A landscape with many valleys, sampled at points; each row gives a point and its height.
A ball rolls from a point to the lowest of its 4 nearest points, and stops where none of them is lower. Distance is the straight distance between rows; heights are no part of it.
fenud (h 7.07): [-35  35  17  70 -13 -26  20 -23 -16 -43 -33]
gazi (h 1.75): [ 51 -34   4 -74   3  14 -14  23   7  40 -37]
gimer (h 2.05): [ 39 -74   1 -75  31  22 -15  35   8  64 -16]
mub (h 6.86): [-24  46  11  57  -7 -20  17 -31  -8 -49 -33]
muk (h 1.95): [-35  23  12  63   2 -24  18 -12 -27 -19 -33]
rivu (h 6.31): [ -3 -70   4 -10 -30 -12  18   0  24  19  16]
gif (h 4.87): [  2  50 -16  -3   1  11 -23  -5   0  -7  35]
disib (h 3.94): [ 56  10 -14 -66 -32   9 -31  -9  19 -18  -3]
tol (h 1.78): [-47 -21   3  57  30 -16  32  15 -18  17   4]
Noves (h 5.07): [ 15  63 -21 -19   2  37 -36  -4   6 -29  34]
deka (h 6.36): [-22  53   0  42  14  -5   1 -19 -16 -33 -32]
pef (h 7.81): [-50   3  18  84  -5 -34  33 -12 -20 -32 -36]
kol (h 1.92): [ 55 -28   2 -74  -4   9 -18   9  11  31 -32]
tese (h 3.84): [-40  13   6  54  23  -8  16   3 -27   7  -8]
rofo (h 3.41): [ 34 -69  13 -63  21  17  -8  19   9  53 -32]
Gufug (h 5.11): [ 30  31 -13 -37 -25   8 -22  -8  15 -15  40]
Robut (h 4.48): [-31  28   2  45  16  -9  10  -3 -20  -5 -14]
Fasof (h 3.93): [-15   9  -5  16   4 -11   8   9 -11  21  39]
sutuf (h 3.26): [ 64   4  -4 -74 -26   6 -26  -9  18  -4 -16]
Gupu (h 5.12): [-16  65   4  60 -24   0   4 -42   4 -79 -21]
Sof (h 4.41): [-4 20 -9 -1 -6 -6 -6  4 -4 15 39]
fopa (h 3.47): [-56 -48  -2  44  22  -9  34  16  -4  21  38]
tuses (h 2.51): [-21 -27  -2  16  -7 -15  16  12   4  24  43]
Mevo (h 3.81): [ 69   6  -9 -89 -13  19 -37   0  18  -4 -29]
Zan (h 3.44): [-28  16  -3  26  19  -4  11   8 -18  17  16]
Mun (h 6.65): [ 24 -31  -2 -23 -35 -17   0  -5  16  10  22]
Lafu (h 4.83): [ 15  29 -11 -16 -13   3 -19   0   5  -1  47]
dinof (h 5.05): [ 18  49 -20 -26  -6  20 -31  -1  10 -17  41]
Gezu (h 5.47): [ -4  74  -7  12  21  26 -19  -6  -6 -26   3]
tov (h 3.24): [-60 -22   6  72  26 -17  35   9 -22   6 -16]
kabon (h 0.73): [ 21 -87  13 -48  11   8   8  12  16  36 -32]
lud (h 4.82): [ -8  67   6  41   6  11  -6 -29 -11 -57 -33]
Giv (h 6.17): [-13  65   7  27  15  17 -14 -16 -12 -36 -29]
nukil (h 6.64): [ 63  27 -16 -77 -31  29 -41 -11  33 -35  -3]
fir (h 1.66): [  0 -51   3  -3 -26 -18  16   5   9  18  34]
Ged (h 4.74): [ -1  42 -13   1   6   3 -10   1  -6   1  30]
Lemo (h 5.63): [ 51  32 -20 -58 -34  22 -37 -11  32 -30  23]
Mov (h 5.51): [ 20   1  -9 -24 -33  -8  -8  -4   9  12  33]
nuna (h 4.95): [ 27 -91   7 -70  42  26  -4  29  14  70  -6]
Vos (h 2.15): [-10  66  11  45  -9  11  -9 -32  -3 -69 -34]
seset (h 2.36): [ 48 -34   5 -61 -26  -6 -16   5   9  15 -24]
Borad (h 2.77): [-42  -4   2  42  23  -9  23  16 -19  16  15]
kiti (h 4.24): [-70 -48  10  80  33 -17  44   9 -16 -11 -20]
Guz (h 2.64): [ 45 -45   6 -53 -18  -2  -8   7   8  23 -27]
Puf (h 5.23): [-45   1  15  63  18 -19  29   3 -23  -5 -27]
Dudid (h 6.33): [-25 -82   2  17  -6 -17  36   3  19  18  38]
Ligi (h 2.13): [ 42 -49  11 -66   0  10  -9  16   6  40 -36]
les (h 2.63): [-60 -36   1  62  35  -5  37  19 -15  17   8]
Kob (h 5.06): [-16  48   3  19  22   4  -8   2 -18  -5   6]
rozu (h 3.72): [-43 -39   3  41  15 -11  22  19  -5  23  38]
bov (h 4.86): [ 38  13 -11 -46 -30  -2 -15 -15  17  -7  22]

Where does a ball stop that starts at each point below?
Mov => fir
gif => fir
Kob => tol

Call two points neighbours if one is among the 4 nearest of the other. Go from one point of each pair to the other, from neighbour to neighbour, staying as low as possible. Name the highest point that can't be avoided.
kabon and muk => Gufug
kabon and Vos => Giv
muk and tol => Robut
